Points on a hilly landscape, in no order, each with its height.
A climber steps from a point to the highest of its 2 nearest points, and stops where none of them is higher. Distance is the straight distance between rows; heights are no part of it.
q147: [ 95  97 113 129 111 118 120 126 162 106 116 134  99 100 163 126 152 154
 135 108 169]  height 11.0
q272: [207 155  99 146 151 116 136 148 109 137 131 103 188 116 145 136 128 141
 121 127 120]  height 46.7
q87: [139 182 139  79  98  87 125 126 163 161 125  97 122 119 134 137 103 149
 114 134 122]  height 14.9
q432: [131 120 141 110 153  82 101 126 161  76 109 184 147 141 152 118 135 157
 115 101 134]  height 55.8
q699: [147 125 109 169 159 111  94 130  99 123 155  84  86 117  97 150  98  72
 102 192  88]  height 64.6
q842: [ 62 133 124  92 112  89  53 144 152 127 136 123 140 107 191 149  76 142
 140 100 148]  height 20.2
q283: [117 108 124  98 169  79 134 153 135 110 147 174 122 165 167 127 154 164
 140  84 145]  height 46.3
q291: [113 164 143 125 109 113 107 112 135 122 134 122 182 134 106 108 162  97
 192 128 112]  height 31.6
q923: [ 81  97 109 122 151  42 159 136 126 107 138  98  61 123 153 144 104 134
 106 123 113]  height 41.7
q495: [104 138 103 169  98 125 151 117 139 152 126  81 104 125 110 137 191 105
 152 155 132]  height 13.1
q260: [159 126 117 164 121 152 163 112  59 116 132 129  64 135  95  99  99 162
 134 141 153]  height 11.1
q372: [131  82 113  80 115 114 150 114 152 129 102  88  92 166 126 110 125 139
  72 117 133]  height 39.1
q650: [ 64  83 125 131 121 100 128 129 160 150 112 144 140 100 179 116 157 166
 130  77 161]  height 9.6
q944: [117 145 109 147  96 107 115 116  81 130 148 118  60 134 127 111  97 136
 143 148 155]  height 12.7
q617: [108 168 181 105 117 162  86 121 147 137 145 141 136  87  86 128 115 114
 121 140 119]  height 41.6
q433: [184 142  93 148 117  83 121 136 143 133 109  82 213 109 157 178 121 134
 118 141 112]  height 55.0
q753: [ 63 120 127 140 144 109  96 138  57 128 170 191  67 163 145 125  74 160
 176 128 179]  height 9.8
q535: [154 127 112 158 124 134 106 122 126  84 135 102  72 133  92 140 109  75
 116 162  91]  height 60.8
q202: [162 146 140 151 144 105 123 113  92 118 109  94 176  86  92 111  97 119
  95 141  75]  height 33.0
q425: [ 97  85 127  55 138  84 142 118 145 100 105 111 105 146 139 128 101 156
  72  99 140]  height 41.5
q992: [150 136 134 113 161 104 117 124 151  71 105 170 213 142 137 115 152 126
 134 112 127]  height 47.9
q103: [136 114 140 169 165 208 138 123  77 154 134 120 170 122  90  83 142  72
 138 136  89]  height 9.5
q984: [152 168 132 139  49 145  89 103 123 149 132 124  88 156 113  90  88  98
 153 129 114]  height 58.5
q532: [ 84 114 123 140 131 102  97 131 149 149 125  92 104  33 176 139  90 152
 105 139 152]  height 24.3
q222: [211 145 131 139 153 202 201 151 129 121 129 132 137 122 134 133 168 117
 112 111  98]  height 36.8
q63: [203 142  95 179  98 163 121 124  99  63 138 135  86 145 131 106 119 112
 162 122 126]  height 5.2
q935: [125 118 122 123 136  79 113 126 158 161 108  99 188 129 143 145 135 128
 115 140 103]  height 64.1
q377: [160 165 126 126  66 165 153 132 189 126 119  98 150 117 134 192 168 112
 142 125 117]  height 24.8
q919: [ 82 140 122  63  87  81  91 128 183  93 118 132 126 125 185 162  90 152
 144 103 152]  height 17.2
q942: [135 137 110 182 138 197 153 109  42 112 136 124 149 134  96  82 143  73
 172 145 114]  height 10.1
q847: [100 121  60 127 139  92 106 158  85 137 150  86 158 159 182 163 142 132
 158 139 153]  height 43.1
q343: [103 149 120 142 158  99 102 139 104 151 161  81  84  88 120 168  98 114
 109 178 117]  height 61.3
q518: [199 165 139 144  58 166  92 124 141 141 112 155 101 153 132  98  97 115
 126  95  90]  height 50.0
q864: [171 146 185 131 116 168 119 113 132 151 112 151 106 104  92 122  45 127
  54 128  69]  height 35.5
q211: [145 121 147  93 141 175 142 134 169 124 122 152 140 135 126 115 173 141
 104 113 159]  height 25.8
q78: [146 134 173 104 145 195 129 118 125 108 142 181 108 108 105 100 129 145
 124 117 156]  height 28.6
q542: [ 82  96 125  63 172 114 167 151 137 107 159 129  76 177 134 157 160 134
 126 126 157]  height 41.4
q580: [119 120 129 115  85 131 155 139 206 141 111 107 136 120 122 214 171 115
 141 153 137]  height 30.1
q396: [128 145 149  96 100 172 168 121 184 150  67 130 211 140 111 149 172 116
  88 119 112]  height 21.0
q94: [ 63  90 119 106 157  77 193 163 136 126 139 127 162 133 158 191 164 144
 152 103 132]  height 35.4
q410: [ 81 131 102 142 133 125 172 138 110 154 145 121 134 138 159 119 208 137
 189 127 167]  height 10.3
q644: [153 135 104 134 145  93 113 137 132 105 143 100 125 157 119 146 148  98
 141 154 108]  height 53.8
q574: [ 50  68 129 121 141  77 104 127 155 134  86 155 173 100 181 106 128 152
  97  73 131]  height 8.4
q978: [ 90 119 142  98 152  89 166 136 136 131 159 164  65 171 127 121 164 156
 143 108 145]  height 40.2
q895: [105 115 134 132 176  83 128 119  70 124 139  94 163 102 103 107  96 124
 109 143 104]  height 34.5
q777: [210 167 118 152 135 158 176 149 120 157 125 112 170 113 133 133 151 144
 106 119  92]  height 41.2
q823: [ 81  87 140 102 149  57 162 111 155 111  90 124  96 111 137 118 111 146
  66 102 105]  height 43.6
q369: [ 96 118 112 143 133 150 175 118 130 107 126 101 139 135 111 139 203 107
 161 143 138]  height 11.8
q497: [111 156 102 132 131 114 169 129  72 160 148 133 122 170 136  85 183 136
 182 131 166]  height 9.0
q955: [113  92 126  66 101 133 208 117 162 101  88 125 173 176 132 167 182 139
 144 120 154]  height 52.5
q85: [156 130 117  79 129 105 180 137 152 115 124 116 157 177 127 166 171 139
 142 128 140]  height 45.4
q453: [149 143 120 220 131 191 123 135  81 169 157 160 100 141 108 101 147 105
 158 161 133]  height 15.7
q300: [152 126 118  95 135  51 182 137 152 112 129 137 128 185 143 157 162 170
 145 105 140]  height 38.2
q635: [178 139 161 145 147 181 110 137  80 145 150 135 117 125  81 133  40 114
  94 140  76]  height 33.2
q348: [141 115 133 226 135 180 113 112  88 164 131 189 105 139  89 100  93 130
 176 158 145]  height 16.9
q795: [159 105 138 130 184  80 105 149 135 100 152 165  73 138 122 136 104 156
  98 143 132]  height 35.0
q900: [ 64  90 124 127 137  64 186 163 177 151 116 139 133 112 175 217 151 163
 116 102 131]  height 32.6
q412: [146 114 155 139 154 182 137 115  75 156 115 144 187 100  96  65 114 125
 111 120 107]  height 9.1
q537: [ 84 116 114 106 184  92 171 154  92 138 150  98 162 116 147 159 156 147
 143 124 141]  height 38.0
q888: [170 139  81 159 124 187  92 150  82 115 160 138  82 168 143 118 122 114
 143 148 160]  height 3.2
q980: [110 150 137 153 132  47 165 117 158 161 112 128 120  67 155 133 131 186
  96 127 127]  height 27.5
q803: [ 85 113 116 135 148 106  54 147 133 135 148 110 141  83 158 146 104 126
 133 135 142]  height 22.6
q270: [122  80 127 176 143 186  51 133 102 151 129 133 130 105 120 102  84 113
 120 139 146]  height 19.6
q285: [143  90 113  91  85 118 145 112 184 148  96  92  94 173 119 137 151 105
  96 132 127]  height 36.7
q244: [174 158 182 145 157 229 136 136  92 121 155 194 139 104  87 122  79 115
 150 125 104]  height 29.2
q722: [117 106 133 142 167 150 165 112  57 130 143 145 105 143  97  79 128 144
 143 140 161]  height 10.2
q463: [148 149 152  97 122 172 163 127 195 150  89 155 166 132 131 135 173 142
  83 113 135]  height 23.2
q645: [105 111 136 114 119  95  98 100 152 156 108  91 159 126 100 103 126  87
 110 139  94]  height 69.0
q999: [119  98 107 109  95 117 125 131 210 141 114  94  97 154 137 184 160 100
 128 154 135]  height 33.7
q881: [127 130  95 157 138 174 174 121  92 113 125  89 171 132 114 108 194  80
 172 137 124]  height 10.8
q625: [160 153 122 103  93 146 151 115 109 119 122 105 139 128 131 103 124 157
 130 103 143]  height 9.9
q859: [160 126 107 148  85 208 105 135 126 168 129 136 111 155 143  75 145 116
 146 107 158]  height 0.3
q647: [159 122 127 158 119 139 101 117 150  88 121 138 109  82 138 113 129 141
 121 122 143]  height 8.9
q133: [ 90 140  89 143 135  75  88 138  60 125 156 113 155 136 166 114 114 127
 180 126 140]  height 38.3
q46: [111 154 122 193 125 130 127 122  98 162 148 122  99 121  99 104 164 102
 152 164 125]  height 14.4
q903: [127 157 137 112  95 134  67 112 107 122 135 100 125  93 124 120  42 108
 126 146 118]  height 47.4
q515: [100 141 150 152 119  82 115 104 145 155  98 125 116  37 146 109  86 175
  80 130 134]  height 25.7
q947: [ 71  97 102  89  86  88 124 139 177 111 125 130  90 153 188 164 135 149
 152  97 170]  height 13.7
q240: [184 107 145 146 194 140 103 144 106 111 163 185  86 151  83 126  94 129
 118 152 136]  height 31.7
q865: [143 177 186 115 123 171 104 123 159 147 118 151 157 105  89 133 103 104
  77 130  66]  height 38.5
q939: [138 123 146 100 107 179 131 105 160  81  94 138 154 148  90 105 143  76
  99 104  82]  height 40.3
q128: [166 112  77 144 113 157  90 136 116 162 136 122 102 181 150 103 140 125
 139 122 161]  height 1.6
q913: [101 116 133 121 160 112  90 153  90 140 173 173  94 145 143 114 105 159
 150 130 171]  height 8.2
q602: [127 145 166 160 146 150 106 100 115 152 101 156 201  80 102  72 125 142
 116 117 116]  height 8.5
q386: [111 161 165 112 115 144  83 115 101 106 144 132 141 101  92 107  83 125
 147 135 130]  height 44.4
q298: [ 87  87 147  81 112  96 175 137 188 104  81 163 188 165 140 193 178 127
 144 123 139]  height 47.0
q323: [151 168 134  89  88 200 141 128 121 158 128 114 161 114 132 114 128 148
 118  99 130]  height 8.3
q461: [108 121 136 140 151  69 166 139 168 153 115 130 119  95 141 163 171 171
 105 130 123]  height 29.6
q471: [165 147 185 135 160 209 159 134 136 133 156 190 102 114  88 109 143 111
 130 139 117]  height 30.7
q784: [100  84 136 152 172  56 135 130 166  63 104 170 124  91 147 138 151 157
 101 112 119]  height 47.7
q952: [191 149 144 126  71 207 133 134 140 119 115 134  89 164 141 124 117  99
 114  84  64]  height 42.4
q234: [123 120 110 111 107 117 134 113  79 119 126  86 118 122 139  97 109 152
 122 116 147]  height 11.2
q84: [104 143 151 103 115 119 145 129 206 156  90 164 170 116 152 154 177 171
 112 118 156]  height 20.0
q378: [164  96 115 195 124 211  81 135  71 176 137 157 114 137 115 105  61 123
 131 131 141]  height 18.3
q175: [103 122 118  98 176 114 135 142  82 153 141  66 177  99 127 145 117 142
  97 137 126]  height 35.9
q548: [149 192 130 118  55 150 106 109 129 123 129  87 113  98 127 123  75 100
 124 123 107]  height 51.5
q359: [133 114 132 121 111 193 128 120 124  97 116 107 130 126  97 105 147  78
 126 119  97]  height 38.1
q150: [101 136 113 164 112 122 102 110  59 124 161 165  53 162 111 122  67 137
 159 165 171]  height 11.4
q827: [102 124  98  99 148  88 105 145 118 125 152  89 126 182 132 156 138 110
 142 151 118]  height 48.7
q347: [187 131 160 146 175 193 114 142  80 117 168 176 120 127  83 133  62 126
 129 156 124]  height 31.2
q220: [164 124 148 124 157 141  99 117 144  87 102 149 198 135 106 104 141  92
 122 121  94]  height 43.7
q767: [ 90 165 157  90  97  95 124 126 179 166 118 137 156 113 143 133 140 166
 121 111 147]  height 17.4
q265: [172 162 147 144 169 182 193 138 138 126 162 149 123 115 115 123 185 125
 148 141 135]  height 33.3
q314: [106 134 154 128  86 110 104  86 142 162 117 124  96 139  89  76 108  99
 139 132 113]  height 64.7
q255: [138 107 108 132 165  40 148 143 149 103 143 119  57 143 145 166 131 146
 108 141 112]  height 39.2
q333: [103  96 123 158 127 129  28 126 129 136 132 147 115  93 149 106  68 126
 138 138 153]  height 20.9
q772: [158 173 131 134  78 211 151 138 161 124 130 112 153 124 123 158 173  91
 158 111  90]  height 20.3
q47: [110 139 103 137 123  95  98 112  83  86 130 108 181 133 140 109 132 113
 190 118 128]  height 34.9
q236: [ 91  62 137  98 112 104 179 117 173  87  49 122 190 132 124 205 151 116
  98 139 130]  height 42.6
q97: [130 172 134  93 115  48 114 125 131 166 148  95  90 124 134 125  68 139
 119 156 114]  height 13.3
q468: [199 115 115 170 105 119 116 103 129  53 100 150 101 125 116  90 112 117
 121 116 105]  height 7.1
q642: [ 91 124 102  72 144 130 132 145 100 132 162  95  99 188 131 153 145 116
 131 149 156]  height 45.0

For each start below, name the point where the climber stops.
q133 => q699
q377 => q823
q532 => q537
q265 => q645
q369 => q803
q542 => q699

Call two points neighbours if one is among the 2 nearest of the other. Go from one point of each pair to the other, from neighbour to neighbour, staying as high as possible. Name the lowest point that can't be avoided.
q955 / q699 => q300
q645 / q944 => q497
q645 / q537 => q202
q699 / q432 => q978
